Each row is a point on a landscape with many valleys, with its height.
A ball rolls from a point to whichever of its 2 nearest points has the largest drop for the distance, and stops where none of them is lower. Distance is the straight distance between rows; heights are no part of it.
vid height 651: [182 127  94 152 138 128 154 180 124 152 149  68 191  73 153 146 128 128
 192 134 142  91  71 109 172 132 108 170  85 171 129 130  94 137 130 144
 180 153]
ges height 451: [ 49 143  78 137 108 133 171 131 134 199 111 142  74 107 129 154 136 160
 157 126  85 127 154 127 114 186 178  94 190 148 169 128 148 190 174 112
 103  98]
mam height 204: [124 106 159 112 111 167 131 122 103  90  59 179 123 131 165 135 140 143
 132 133 143 160 104 177 135 152 127 114 132 139 100  91 160 148 151 119
 109 158]
zuki height 330: [136 135 169 112 169 114 106 109 135 100 140 128  92 174 132  95 113 128
  92 130 136 128 115 128 113  90  69 117 129  89 108  94 139  80  92 110
 100 109]
mopi height 624: [ 86 149 165 138 111 161 103 112 107 157 126 179 131 167 112 135 134 151
 113 108 109 203 170 167  94 180 174 146 180  87 105 146 143  83 119 115
  97 138]
fava height 263: [118 105 182 112 104 166 106 117 114 128  89 151 110 130 138 120 154 153
 128 138 124 139 100 172 114 156 143 119 137 136 111 124 152 138 145 100
 102 165]
Sud height 320: [144 114 148 120 175 169 167 146 123 147 109 140 160 109 144 126 138 184
 155 133 105 107  92 139 144 145  97 154 142 121  96  89 115 166 160 117
 127 139]
Mis height 465: [147 118 138 139  71  76  77 116 133  98 150 111 135 125 124 124 128  86
 113 140 152 132 163 113 138 108 143 137  94 137 125 184 124 101 109 151
 164 142]
Baz height 185: [121 159 154 124 126 170  85 144 131 149 122 138 144 131 102 139 106 147
 130  94 125 140 111 147 113 160 148 152 141 103 106 139 147 107 137 101
 127 158]
lok height 483: [104 166 198  86 164 132 135  82 111  92 145 180  97 198 112 103 111 143
 109 121 117 204 181 127 105  83 112 107 166  40  99  71 122  72  77 111
  76  88]
lova height 258: [167 131  45 161 134 157 201 185 114 120 137 122 160  98 164 164 135 134
 182 175 168 137  58 129 174 135 110 128 115 201 144  52  94 165 151 152
 153 130]
dez height 172: [177  97  96 167 143 124 183 161 109 105 131 140 137  97 153 135 157 151
 169 173 162 116  61 148 154 144  78 135  94 194 132  59 108 165 171 158
 150 148]
pifi height 413: [101 116 118 111 169 158 162 101 141 166 102 117  90 107 139 122 126 152
 116 141  98 114 124 118 130 124 116 118 182 110 118 107 142 162 159 106
  85 111]
gide height 250: [109 132 163  88 185 115 126 118 167 106 133 133 135 209  97 110 130 114
 108 111 116 127 174  72 132  94  92 129 116  54 132 137  92 101  90 104
  94 116]
dad height 371: [ 80 114 105 130 132 142 125 143 178 210 170 100 101  87 135 123 139 145
 134 153  92  95  98 136 120 151 120 121 161 169 203 137 106 150 125 118
 117 112]
gined height 513: [ 98  75 107 110 116 124  97 137 170 168 159  69 119  71 110 146 131 104
 152 128  90  25 125  87 129 112 107 112  80 153 153 166 167 148 175 126
 143 123]
kimog height 340: [115 136  98 111  87 139 158 119 114 148  61 130 132 128 132 147 126 113
 136 103 138 147 166 123 123 163 210 116 165 157 146 176 143 180 155 142
 105 136]
Luvol height 318: [130 106 136 127 117 100  73 125 158 121 127  90  87 123 123 120 115  93
  91 116 125 108 113 138 120 100 100 129 104 141 127 136 176 105 122 123
 126 119]
sefi height 455: [130 174  73 162 122 111 131 111 128 130 104 106  99 119 139 148 108  93
 106 114 134 128 126 125 128 107 152 124 159 156 109 133 164 148 125 145
 124  97]
Zogir height 143: [125 125  78 154 132 137 138 125 139 128 114 135  94  88 149 135 135 140
 121 144 159 143  63 182 120 136 105  99 133 194 135  67 164 149 152 136
 125 103]
zug height 449: [139 110 146 116 115 121 174 104  82  70  67 185 130 149 165 117 163 124
 100 144 153 163 161 145 151 115 154 119 162 130  95 114 114 186 143 146
  97 135]
lubu height 106: [137 162 126 123 108 148  90 146 131 141 137 117 171 109 104 146 102 138
 142 100 132 138 118 130 121 160 162 161 110 124 118 160 134 100 127 113
 163 172]
Kom height 632: [ 78 121 137 143 112 148 118 129 143 171 131 161 138 150  88 116 133 160
 128 116 112 172 148 161 115 182 171 149 164 106 144 157 125 113 125 132
 119 143]
luki height 679: [127 196 149 139  92 173 150  78  37  90 100 196 157 154 193 156 121 135
 127 110 147 232 190 154 112 122 201 113 174 100  81  99 115 112  97 147
 136  80]
Madus height 379: [112 108 119 107 168 145 153 118 172 162 131  85  90 102 133 115 131 145
 129 140  85  61 110  89 134 116  80 114 140 129 123 104 147 159 172 107
  96 111]
nak height 72: [178  75 139 172 161  84 144 148 111  88 154 137 119 126 150 114 166 150
 146 176 150  98  80 153 131 132  54 133  87 177 117  83 113 146 156 141
 153 153]
Lunun height 717: [157 161  44 155 100 122 172 147 113 114 124 127 161  95 124 150 123 127
 169 143 158 142 110 125 170 142 146 134  98 174 133 114 114 163 161 154
 177 152]
morok height 384: [ 88  67 167  90 106 151 113 148 158 184 128 120 148  89  96 115 145 145
 149 132  84  69 141 101 116 160 161 129 109 117 176 200 130 148 147 108
 112 189]
Siso height 209: [ 69 153  93 148 160 103 107 127 170 166 151 121 104 186  87 108 109 101
 101 106 118 145 144 130 114 121 127 115 153 112 184 154 127 101  85 111
 105  88]
Kepa height 179: [ 70 137  82 128 183  99 113 119 184 154 145  89 109 166  84 115 105  87
  99 100 108 104 137  95 124  91 105 117 122 110 163 142 139 106  89 115
 116  82]
gosu height 362: [118 195  56 142 136 211 182 109  94 134  69 164 160 121 182 179  89 125
 161 104 137 165 107 155 136 119 155  97 158 151 112  77 173 165 120 159
 108  80]
rupub height 466: [148  41 148 162 125 108 101 159 136 145 180 100 133  98  96 117 184 170
 147 169 130  87 102 158 138 143  89 129  65 177 217 128  88 112 137 140
 157 162]
Pizo height 174: [169  78 179 144 145  87 124 153 115  88 156 162 128 143 125  99 155 162
 133 168 137 127 109 153 139 151  69 136  93 130 103  96 101 119 140 124
 159 150]
tebib height 488: [178  88 157 143 146 112 170 122  87  66  95 154 124 141 169 108 179 123
  97 172 149 130 148 140 141 114 116 137 148 144  98 118  85 184 137 151
 112 139]
Rozi height 345: [136 167 194  61 171 113  99 127 138  72 149 136 135 182 136 123  94  91
 116 102 117 125 168  70 117  58  84 126  99  36 100 125 115  60  62 110
  99 102]
fut height 578: [112  61  96 141 121  97 152 136 157 185 166 113 108  95 104 141 159 149
 139 173 100  65 143 105 132 137 118  95 127 172 218 120  93 176 159 144
 131 129]
bib height 573: [ 72 122 120 140  67 121 119 132 118 171 112 147  91 133 113 140 139 142
 138 107 108 142 150 146 102 193 177 105 164 127 162 161 172 139 178 114
  97 137]
lis height 630: [ 84 123 120 127 131 104 118 133 162 171 156 132 118 152  67 124 118 135
 124 104 106 108 154 113 119 146 151 130 120 105 160 166 136 124 148 110
 127 139]
tem height 403: [117 203  79 153 144 205 152 111 102 164 102 143 129 111 156 168  95 144
 141  93 109 165 107 148 115 143 170 122 180 139 110 104 162 134 126 123
 115  94]
Geze height 360: [142  48 159 145 106  82  82 124 139 104 123 113  93 124 107 116 161 128
 124 155 132  91 144 139 122 111 107 107  84 143 157 144 136 131 145 126
 144 159]
Repab height 214: [115 194  18 169  93 200 184 153 112 142  77 137 154 110 157 167 118  85
 171 155 167 182  77 136 158 141 164 108 151 196 175  87 137 168 126 142
 121  99]
Nuvi height 601: [186 159 119 123 105 106 143 129  85  65 115 140 180 116 146 141 133 112
 135 119 161 142 151 117 150 113 148 166 108 131  74 134  94 151 127 141
 162 155]
dozaz height 86: [ 99 141  71 142 113  99 130 140 164 159 152  81 135  93  91 155 105 110
 143 100 101  70 150  93 118 121 151 134 109 138 129 163 158 129 154 136
 158 116]
gile height 160: [116 178 157 119 147 169  97  87 118 147  96 126  89 159 146 129  92 116
  91  63 119 147 153 152 103  96 160 120 186  97 113 141 158  92  82 102
  73  92]
kozo height 647: [125 135  45 115  68 141 185 150 136 145 107 145 153  93 118 172 140 122
 194 147 147 110 115 117 151 158 184  99 105 188 190 122 119 198 176 160
 143 146]
vev height 746: [168 176 164 101  93 135 110 101  82  70  86 163 125 130 179 147 112 117
 103 115 154 176 139 143 107 119 152 123 141 126  62 110 150 132 113 139
 122 131]
Lise height 608: [ 99 111 119 135 115 121 129 137 151 175 136 132 133 126  84 126 139 156
 122 133 108 126 144 137 124 161 165 129 140 134 176 170 107 130 149 125
 133 152]
vun height 544: [ 76 128  85 127  59 135 130 147 134 167 124 145  76 100 111 157 133 161
 172 135 101 113 128 145 105 188 173  92 121 165 179 134 161 163 196 116
 116 135]
pag height 315: [136  60 157 135  88  87 102 130 126 115 124 134 121 126 102 119 163 137
 125 157 134 123 148 151 133 145 149 115 100 150 161 159 114 158 153 141
 144 180]
Zibob height 82: [108 158  45 171 127 169 164 124 126 125 122 150 124 103 156 144 132 146
 137 152 163 185  56 185 135 152 122  94 128 184 127  53 170 140 146 142
 144 101]
sikel height 543: [ 86 142  84 151 109 117 147 105 120 136  95 146  52 129 136 121 123 125
 114 119 140 155 109 152 112 154 143  70 164 148 108  96 180 139 162 114
 108  91]
romi height 291: [119 131 192  70 172 123  95 142 153  87 139 129 159 196 122 111 115 101
 124 113 127 122 152  75 117  89  88 143  93  50 139 154  83  85  63 110
 102 128]
dovi height 652: [188 133 188 121 121  80 103 136 119  58 160 122 133 147 157 109 117  93
 113 140 137 126 132 102 135  89  89 170 100  97  91 137 100  95  64 138
 171 118]
Limeb height 530: [160  86 155 132 133  92 102 163 137 116 184 118 198 135  93 117 128 118
 154 135 143  98 136 109 143 130  93 156  53  84 131 185 101  95 126 133
 183 164]
Bel height 373: [ 84 134 138 124 166 126  82 149 184 141 158 127 131 166  81 112 118 127
 129 121 130 134 117 117 122 147  95 143 105  94 152 132 117  74 100 112
 111 127]
nuz height 774: [176 211 108 133  90 104 132 130  97  97 159  86 187 120 112 123  98 109
 129 106 161 175 160  97 135 121 187 160 107 134  93 175  88  78  79 138
 209 152]
dab height 548: [146 116 233  86 135 110  85 141 161  60 155 143 118 177 147  96 130 116
 115 155 132 145 112 125 104  91  50 156 105  88 129 121 103  76  51 122
 123 108]
guvul height 387: [144 149 152 109 170 129 126  98 133 111 127 136  88 148 120 106  96 139
  97  99 117 125 139 129 120  99  97  98 138  77  74  91 170 106 127 111
  95 116]
Vumes height 350: [109  80 155  89 114 152 141 132 152 172 106 109 128 100 121 135 154 164
 148 145  90  69 127 100 135 167 154 126 128 132 163 175 118 177 162 121
 114 172]
Koli height 261: [117  97 156 119  94  92 115 108 126 118  94 140 112 145 112 112 149 126
 102 138 126 134 162 125 126 140 165 128 145 125 128 170 136 145 141 124
 114 153]
fito height 674: [125 120  90 112  91 189 174 151 131 144  95 153 158  91 137 169 147 140
 182 137 143 141  97 138 152 177 169 125 122 177 169 130 113 184 164 142
 139 161]
pivet height 600: [ 78 156 136 146  92 131 127 117  97 150  96 153  89 157 118 125 137 152
 123  92 111 183 188 153  84 190 187 126 187 104 126 161 158 115 141 113
  85 127]
riv height 319: [136 146  37 143 109 159 185 184 128 153 134 112 157  70 151 167 136 129
 180 186 148 121  73 105 164 138 138 130 122 208 171  91  97 179 138 160
 149 130]
Lal height 386: [143 103 176 121 163 144 133 127 122 112 117 145 132 140 133 108 120 165
 123 134 122 121  94 150 128 139  93 141 134 100  82  92 133 122 152 108
 119 147]
kotub height 316: [148 154  74 116 131 184 186 129 119 123  67 141 150  95 182 175 113 110
 144 127 142 129  89 130 144 112 143 122 163 162 123  94 157 178 141 146
 105 100]
mogu height 394: [ 80  99  94 151 147 118 130 127 161 199 128  88  81 113 116 111 134 108
 100 145 113 115 105 130 118 127 122 115 183 165 190 130 130 158 120 113
  88  86]
ribuf height 526: [126  67  92 151 154 111 117 157 171 156 196  55 180 120 108 123 142 101
 151 138 116  64 124  96 151  98  65 134  53 137 176 176 101  98 107 148
 167 116]
nav height 448: [ 62  91 145  97 150 144  98 147 195 161 153  84  97 126  90 104 124 133
 154 122  94  60 104  96 123 134  75 115  96  91 172 137 144 114 154  78
  97 131]
Gati height 511: [ 98 164 156 120 129 183 154  73  61 115  83 179 105 154 139 135 117 160
 113  94 119 177 179 155 105 135 168  79 169  75  53  94 176 117 158 120
  77 107]
vez height 663: [149 198  45 180 101  95 132 109  95 113 129  96 129 123 128 138 107 100
 112 129 153 182 130 127 148 112 186 136 148 165 123 129 126 120  96 153
 168 116]
peg height 606: [150 200 211  89 106 183 126 102  53  83  93 208 163 154 159 158 103 148
 141 108 133 179 185 144  90 123 193 123 167  61  49 100 140 100 124 144
 112 125]
Vuk height 453: [161 164 138 118 165  88  93 125 138  96 165 100 144 130 135 134  78  89
 131  90 128 102 120 119 129  64  91 158  87  79  72 116 144  60  94 134
 147 104]
miten height 501: [150 120 223  89 150 110 113 132 121  74 149 164 132 179 136  98 125 134
 107 141 120 148 141 112 124 106  85 159 129  61  98 112  88  99  83 112
 114 130]
Salaz height 256: [134  94 135 136 143 101 113 108 130  96 109 130  86 136 134 108 140 121
  87 138 145 114 103 158 129 117  86 107 135 140 116 112 155 126 127 118
 117 123]
dal height 306: [103 106 103 135 100 112 141 115 109 139  90 147 100 132 130 139 138 124
 114 124 143 141 161 148 128 148 178 100 169 164 143 154 129 172 149 146
 114 139]
Menim height 524: [164  66 122 172 149  99 159 137 110 104 122 127 122 139 142 103 175 131
 103 182 149 112 136 132 140 116 103 143 134 166 141 136  77 179 136 159
 130 147]
lutu height 419: [165  33 165 152 103 110  95 150 116 110 142  85 129 110 124 116 170 134
 146 156 128  76 110 139 131 133  98 119  48 165 190 146 115 121 139 140
 167 184]
Nopi height 268: [137  76 156 129 153 153 160 152 132 146 118 144 142 104 147 125 170 177
 153 167 119 109  75 136 140 167  79 135 126 150 139 103 106 174 171 122
 123 157]
rirer height 202: [127  89 126 138 130 120 118 119 147 116 116 124  72 109 135 103 134 135
 110 168 139 120  82 166 108 122  96 104 125 172 135  87 159 136 156 122
 116 120]
nuvev height 264: [149 163 135 141 163 147 128 132 139 151 156 136 197 147 116 112 119 150
 115 114 136 170 121 133 141 139 135 172 147 114 134 163  76  90  80 126
 156 144]
pomon height 503: [122 159  89 121 136 108 141  89 118 118 110 135  67 121 135 123  99 126
  84 108 130 134 122 137 120 105 130  87 150 133  91 106 188 130 158 130
 109  98]
Tenef height 446: [103 140 209  58 142 121 118 106 137  69 142 172  80 209 125  96 110 117
 104 134 123 174 171  93 103  90  94 121 137  31 123  92 124  77  70 111
  66  98]
Bura height 400: [169 159 173  91 164 113  89 121 131  85 145 114 147 148 146 128 100  88
 110  87 124 108 148 104 118  44  88 141  96  67  84 111 130  74  65 139
 138  95]
pepar height 424: [127 118 123 136  94 104  93 120 138 137 135  88 137 126 108 125 121  90
 100 113 136 114 157 114 126 113 155 139 121 149 145 198 127 117 105 135
 146 131]
gibof height 607: [104 156 125 146  71 121  85 143 122 134 133 142  84 131  98 140 113 128
 140  97 135 143 149 137  95 184 168 121 124 110 131 167 184 109 175 111
 124 151]
doneb height 593: [123 179  57 173 133 110 175  97  89 118 100 175 112 135 137 140 115 126
  97 124 138 178 146 143 119 122 147  96 175 138  95  83 154 155 129 155
 142  86]
Ruz height 646: [ 99 132 151 135  93 103  63 138 141 113 149 141  77 142  93 117 108 117
 109 122 133 144 137 150 105 161 138 118 107 100 112 133 186  87 136 107
 106 145]
Zivik height 367: [127 114  70 127  99 166 154 161 144 184 147  91 159  67 146 171 137 138
 160 169 113  87  79 108 136 156 142 129 129 197 185 128 106 178 122 146
 142 136]
Fafis height 471: [ 91 129 123 123 153 178 163  97  94 144  93 176 116 149 131 126 133 165
 116 123 124 168 156 151 117 148 152  98 177 102  81  88 156 159 174 112
 102 109]
Bol height 569: [100 151  66 168 120 103 167 105  92 147  90 165  84 141 138 121 130 126
  96 127 145 190 138 155 120 144 158  75 178 154 118 101 161 159 152 128
 113  79]
rela height 271: [108 105 184 103 188 124 101 136 169  87 142 111 107 194 119 100 125 111
 116 130 137 109 109 106 112  94  37 117  91  79 129 110 134  69  89 101
  92 113]
Mavib height 625: [152 199  63 173 134 107 153  91  82 100 108 142 136 142 138 144 108 109
  94 121 145 173 161 129 136 103 171 136 171 152  94 101 119 138  94 172
 148  92]
bebaf height 485: [141  61 139 150 175 119 121 151 162 135 175  79 138 134 111 111 142 126
 140 152 113  53 109 100 131 104  38 147  82 138 163 159 104 116 135 120
 152 130]
Bodep height 623: [118  96  47 139  76 101 157 141 126 169 138 125 138  81 109 162 149 136
 157 152 140 104 141 118 142 141 185  94 111 184 214 141 105 191 164 167
 153 152]
lus height 415: [ 62 125 101 139 133 126 156 106 150 215 103 100  71 118 112 102 120 126
 112 124  97 127 143 112 130 139 150 104 211 127 171 140 137 147 128 108
  82  77]
zila height 442: [ 71 114 119 123 161 169 170  94 133 169 102 154 101 132 141 107 138 172
 121 137  93 161 124 150 136 155 127 105 182  96 106  91 149 144 161 108
  83 104]
vif height 664: [177 103 103 152 106  88 122 153 122 115 156 108 156  98 116 130 135 128
 177 132 154 102 104 131 165 135 115 152  50 142 108 131 117 130 156 132
 195 165]
Teven height 558: [135 182 212  76 114 186 129  78  39  98 105 190 116 156 152 142 101 149
 121  80 109 180 194 145  92 109 180  85 175  51  45  87 168  94 135 127
  75 109]
Fose height 709: [138 181 155 118  76 164 125  96  59  81  84 191 132 144 187 153 123 127
 123 113 162 212 154 166 116 126 182 115 157 112  77 104 156 122 114 141
 120 103]
Vav height 158: [127 159  82 139 125 114 120 156 142 148 145 105 157 102  88 157 100 123
 137 103 123 104 128 106 135 136 141 163 101 131 125 155 137 122 153 133
 182 143]
Far height 830: [164 153 137 127 120 136  90 132 118 112 120 147 118 111 146 150  94 121
 129 104 154 143  87 155 121 129 127 131 110 130  70  94 161 107 128 127
 150 134]
meda height 855: [103 186 102 140 124 133  93 141 158 154 163  98 161 138  78 120 102  97
 115  83 130 134 134  98 105 155 169 145 116 110 159 202 111  73  81 124
 155 137]
lesa height 401: [152 167 235  40 150 119 116 108 114  67 148 167 116 188 148  93 122 119
 105 130 104 131 178  73 108  59  80 120 135  20 102  92 101  86  70 122
  88  94]
Bopu height 157: [120 142 158 109 143 101 130 115 144 134 135 150 158 166  83 108 123 125
  90 111 121 139 189  95 123 137 148 144 142  71 123 184  92 124 101 122
 135 145]
Sebu height 568: [184 152 117 157 159 100 116 149 132 123 162  87 184 120 132 123 100 104
 133 109 134 114 108 112 156 100 101 187  94 115  97 137  94  95  90 139
 183 132]
mem height 482: [ 93  79 131 103 123 142 104 143 167 169 167  90  84  85 115 129 135 141
 159 144  85  38 112 108 128 135 101 107 102 136 181 128 154 150 165 102
 110 130]
bira height 788: [162 182 141 125 111 123  91  97 112  90 127 130 123 126 149 142 102 106
 102  99 151 158 152 147 124 111 135 141 136 120  70 119 141  93 102 136
 148 129]
buku height 595: [166 140 225  82  86 111  75 145 133  60 159 136 131 136 162 113 120  95
 117 152 139 159 119 100 121  92  74 173  96  82 118 139 104  70  39 128
 156 109]
rudo height 635: [197 133  87 164 154 115 155 161 116 120 154  70 201  92 150 134 131 118
 154 129 139 100 102  93 174 115 100 180  98 147  93 139  75 117 113 156
 182 148]
Pota height 410: [ 76  89 156 101 161 137  78 155 181 146 160 121 137 160  73 104 121 123
 148 124 114 103 125 108 120 134  91 124  76  83 170 150 121  94 122  86
  98 149]
Bimek height 208: [133 163 155 116 166 140 134 127 141 132 143 140 189 173  88 121 110 126
 115  97 121 157 159 111 119 132 147 157 137  71 134 164  81  86  72 127
 128 139]
Mol height 155: [121 186  26 176 110 193 195 130  99 122  95 153 150 112 166 160 107 114
 171 143 169 195  67 159 158 145 131 100 139 178 131  55 156 149 125 147
 147  93]
pila height 559: [139 106  88 166 167 107 134 157 164 174 190  72 185 106 109 122 144 118
 143 131 109  73  99 103 152 113  98 160  90 143 166 162  96 113 113 142
 176 128]
Lini height 215: [109 174 133 141 147 147  97 122 136 152 129 135 122 144 111 139 106 131
 105  91 125 151 128 142 104 133 144 141 156 120 121 137 133 101 104 114
 122 121]
bunor height 220: [ 75  99 124 101 197 111 107 126 183 119 137  96  91 185  88  99 125 104
 125 113 124 103 130  96 122  92  54 111  97 100 162 126 126  92 104  94
  93  88]
num height 603: [ 95  88  77 120  95 113 166 147 138 174 144 139 113  87 123 155 160 166
 160 182 123 106 125 132 144 158 153 101 129 185 206  98 104 205 177 142
 130 132]
vinub height 253: [140  74 172 147 158  93 105 159 149 122 180 146 149 157  97 101 155 160
 139 171 144 122 113 145 126 146  71 153  91 112 152 109  99  97 128 121
 147 152]
Rige height 599: [150 118  98 146 157 135 119 155 147 162 163  90 163  78 129 151 120 127
 165 130 114  89  74 125 147 130  90 170 102 151 148 124 108 119 136 123
 169 137]
nomi height 434: [ 53 137 106 114 118 135 167 109 144 210 112 125  87 116  99 128 137 160
 140 114  87 139 165 108 117 173 186 113 209 130 165 151 150 165 144 100
  93  93]
von height 288: [176 129 191 106 138 133 148  79  84  69 100 165 106 140 197 103 148 121
  77 147 121 155 166 138 128  77 119 129 184 114  79  94 106 142  94 130
  93  98]
Rufat height 515: [ 87  93 125 101  99 127 124 131 154 161 132 125  81  94 118 140 141 154
 150 138 106  90 109 133 122 152 134 100 130 156 166 119 163 169 190 103
 111 136]
gis height 531: [176 157 113 120  70  94 109 121  99  79 125 112 162 114 130 142 123  90
 124 123 166 143 146 116 132 124 164 147  86 151  94 167 121 116 127 148
 184 158]
kaluk height 346: [113  94 118 124 127 154 142 157 168 193 176 101 133  63 149 151 166 164
 153 160  96  72  75 126 125 145 105 138 128 182 190 127  94 160 139 121
 129 123]
Pagim height 211: [103  99 186 115  89  84  79 114 149 130 129 125  97 165 100 101 132 104
 100 122 131 147 173 126 108 144 155 128 128 116 157 188 144 101 107 105
 100 141]
sori height 645: [156 201 189  97  88 156 124  85  37  94 113 197 149 153 168 149 117 148
 121  93 123 193 218 145  85 108 208 127 188  73  77 111 120  99 103 155
 124  86]
bikod height 392: [166 151 170  97 128 130 159  95  74  78  81 162 171 144 137 117 149 128
  97 100 131 132 193 114 122 107 182 141 161  97  73 140  96 162 137 143
 120 127]
ribiv height 421: [108  69 191 100  97 131  88 154 138 147 131 115 163 105  81 113 154 132
 141 128  96  90 137 118 121 159 157 114  82 101 164 202 143 116 141 117
 134 187]
rup height 251: [102 117 134 129 115 174 112 131 137 147 118 144 114 104 115 121 128 157
 143 122 126 145  94 163 124 170 140 132 142 131 125 122 146 132 159  99
 115 148]
Verul height 333: [127  93  99 119 170 112 156 110 154 126 125 102  69 121 117 101 117 146
 103 142 114  78 103 112 140 104  68 102 123 121 108  94 158 140 165 117
 108 108]
Rulo height 662: [183 171  74 148 113 107 166 153  84  75 123 133 174 108 140 139 135 116
 162 136 181 154 122 124 179 127 152 163  95 159  95 112  81 146 139 165
 180 155]
Pubo height 825: [144 199 124 139 101 118 110 124 124 131 162 114 158 139 103 126 104 117
 109 102 143 180 170 112 125 147 179 158 128 107 133 178  96  83  88 128
 174 141]
vofev height 514: [149 144 127 126 152  86  99 142 145 104 171  96 180 139 121 124 106  89
 131 105 129 116 132 104 141  88  94 164  71  96  91 154 108  67  90 140
 171 118]
Vukuz height 602: [178  90 137 140 131  83  99 163 128 107 165  79 179 114 119 122 131 117
 163 127 132  78 105 122 156 125  78 159  47 120 107 152 116 119 132 132
 190 160]
zuvad height 554: [139  75  87 159 137 100 151 138 139 159 140 113 123 113 116 125 159 136
 115 170 136 105 126 126 143 128 123 127 131 172 174 131  84 168 146 154
 140 136]
pav height 313: [130  71 149 107 132 166 145 150 149 160 129 111 137  87 143 138 164 162
 150 154  97  82  91 129 133 166 115 140 133 171 170 144 105 169 145 115
 110 168]
sez height 212: [139  64 162 122 145 164 164 147 113  95  70 164 145 124 157 136 172 168
 179 164 127 113  68 148 148 168  97 117 112 156 130  89 130 184 178 123
 107 170]
pebeb height 393: [157  70 110 142 169  93 133 139 148 102 146  97  91 110 139 119 129 130
 125 147 113  60  99 123 132 101  51 117  91 142 106  99 152 132 167 131
 135 122]
rar height 725: [145 133  59 141  95 106 137 169 132 119 152 112 147  82 113 157 136 135
 174 145 133  99  97 125 157 132 126 132  73 177 142 100 132 137 185 155
 189 153]
kavad height 248: [168 160 190  96 149 137 120  75 101  97 116 144 107 150 177 115 124 117
  69 111 121 138 160 128 110  68 125 117 179  98  80  95 109 113  73 138
  93  91]
vuzop height 355: [106 106 119 150 118 125  75 120 156 146 126  92  73 107 134 114 110  70
 104 101 134 108 112 142 113 107 139 122 125 161 145 161 162 121 117 107
 112 106]
taf height 142: [ 85 151  73 161 157 100 114 128 175 165 157  84 113 129  98 138 105  94
 118 102 102  92 140  99 128 102 119 133 121 120 138 140 171 112 118 137
 146  90]
ket height 339: [178 154 200  99 129 152 148  93  63  66  96 181 167 138 176 122 151 140
 104 134 122 158 173 139 123  91 145 144 165  96  62 104  89 144 108 146
 109 115]
tovon height 472: [125  78 153 115 141 114 110 159 150 143 158 118 178 144  75 119 142 132
 133 135 123  84 150 107 132 143 117 133  73  90 159 194 101 119 126 117
 152 176]
faru height 321: [127 141 123 145 157 117 103 154 159 159 171 117 178 141  86 122 117 132
 126 122 129 140 103 127 144 140 111 160 120 122 157 150  95  94 103 127
 156 147]
raro height 272: [156 174  58 135 104 179 185 143 124 139  73 132 179 102 163 171 113  99
 161 135 167 132  94 116 149 131 164 134 139 178 143 106 134 177 135 148
 127 117]
vedi height 450: [136 107 211 111 151 120 121 118 118  95 137 172 122 166 131  98 144 165
 105 159 132 154 140 141 127 132  89 137 146  77  82  99 121 108 127 107
 109 147]
falo height 164: [ 91 126 189 109  93 116  97  93 122 133 103 136  89 175 128 101 124 114
  79 101 116 170 177 136 107 135 171 121 175  96 116 164 135 106  97 108
  80 120]
vima height 207: [122 105 149 113 173  97 138 117 149 118 143 148 150 194  91  87 148 129
 101 138 131 129 177 101 131 121 102 141 131  76 141 156  80 124 102 114
 110 139]
komu height 130: [129  96 177 107 134 168 158 126 106  79  55 166 127 133 171 107 161 162
 149 140 125 126  84 164 131 144  95  93 117 134  91  78 166 164 174 125
  87 165]
Zabo height 385: [124 108 109 136  93 136 103 127 145 150 101  89 109  98 135 136 118  85
 113 107 134  98 116 136 114 129 161 116 143 174 154 185 152 134 128 131
 120 126]
bepib height 205: [146 180 183 114 139 146 111  77  97 125 122 146 114 152 152 137 102 130
  87  87 124 166 159 167 101  88 157 118 180  99  84 101 136  89  82 130
 105  82]
Rap height 445: [163  58 140 164 168 110 135 141 132 117 158  84 112 125 149 112 150 124
 151 142 116  45 103 106 132 105  37 142  66 155 138 129 128 132 154 131
 149 136]
Zoga height 714: [165 213  79 168  96 110 130 116  85 109 153  88 159 113 134 120 107 101
 124 133 166 190 143 116 153  97 171 159 118 155  86 134  94  98  83 157
 200 132]
memup height 551: [132  90  81 126 135 121 143 152 154 142 140  82 121  71 149 158 121 111
 159 139 108  31 105  97 137 106  97 130  82 178 124 127 162 165 168 139
 147 122]
fuda height 123: [ 86 142 167 114 132 134  85  91 124 131 107 119  58 157 138 106 106 109
  90  85 127 171 156 156 106 117 155 111 191  91 116 134 164  92 101  93
  60 106]
Duko height 876: [172 180  97 139 124 128 110 139 105  95 138 120 120  96 156 140 100 126
 157 105 163 161  56 174 148 117 115 136 100 151  55  82 157  91 126 129
 165 132]
dol height 422: [148 141  98 150 119 119 131 114 120 155  74  90 126 116 151 135 120  84
  84 106 145 135 126 127 127 110 161 128 166 169 129 156 127 158 113 140
 114 113]
sav height 580: [147  95 111 136 131 129 137 129 140 169 129 113 143 105 109 131 141 137
 111 145 132 122 125 125 136 141 143 149 141 167 164 165  93 144 127 144
 126 153]

For each start below, name the point where the ball stops.
nuz: Zibob
Lunun: Zibob
Far: Verul
rudo: Bopu
pomon: Zibob
buku: komu
tebib: fuda
lutu: fuda
Duko: Verul
guvul: dozaz
lok: Bopu
Teven: Verul
vid: Verul
nav: Bopu
Tenef: Bopu

Call two points neighbours if one is among the 2 nearest of the other. Go from one point of each pair to the other, from neighbour to neighbour, staying as low as possible. Name the highest point that can't be avoided.
komu / lubu: fava
nak / Verul: memup
lubu / dozaz: Vav
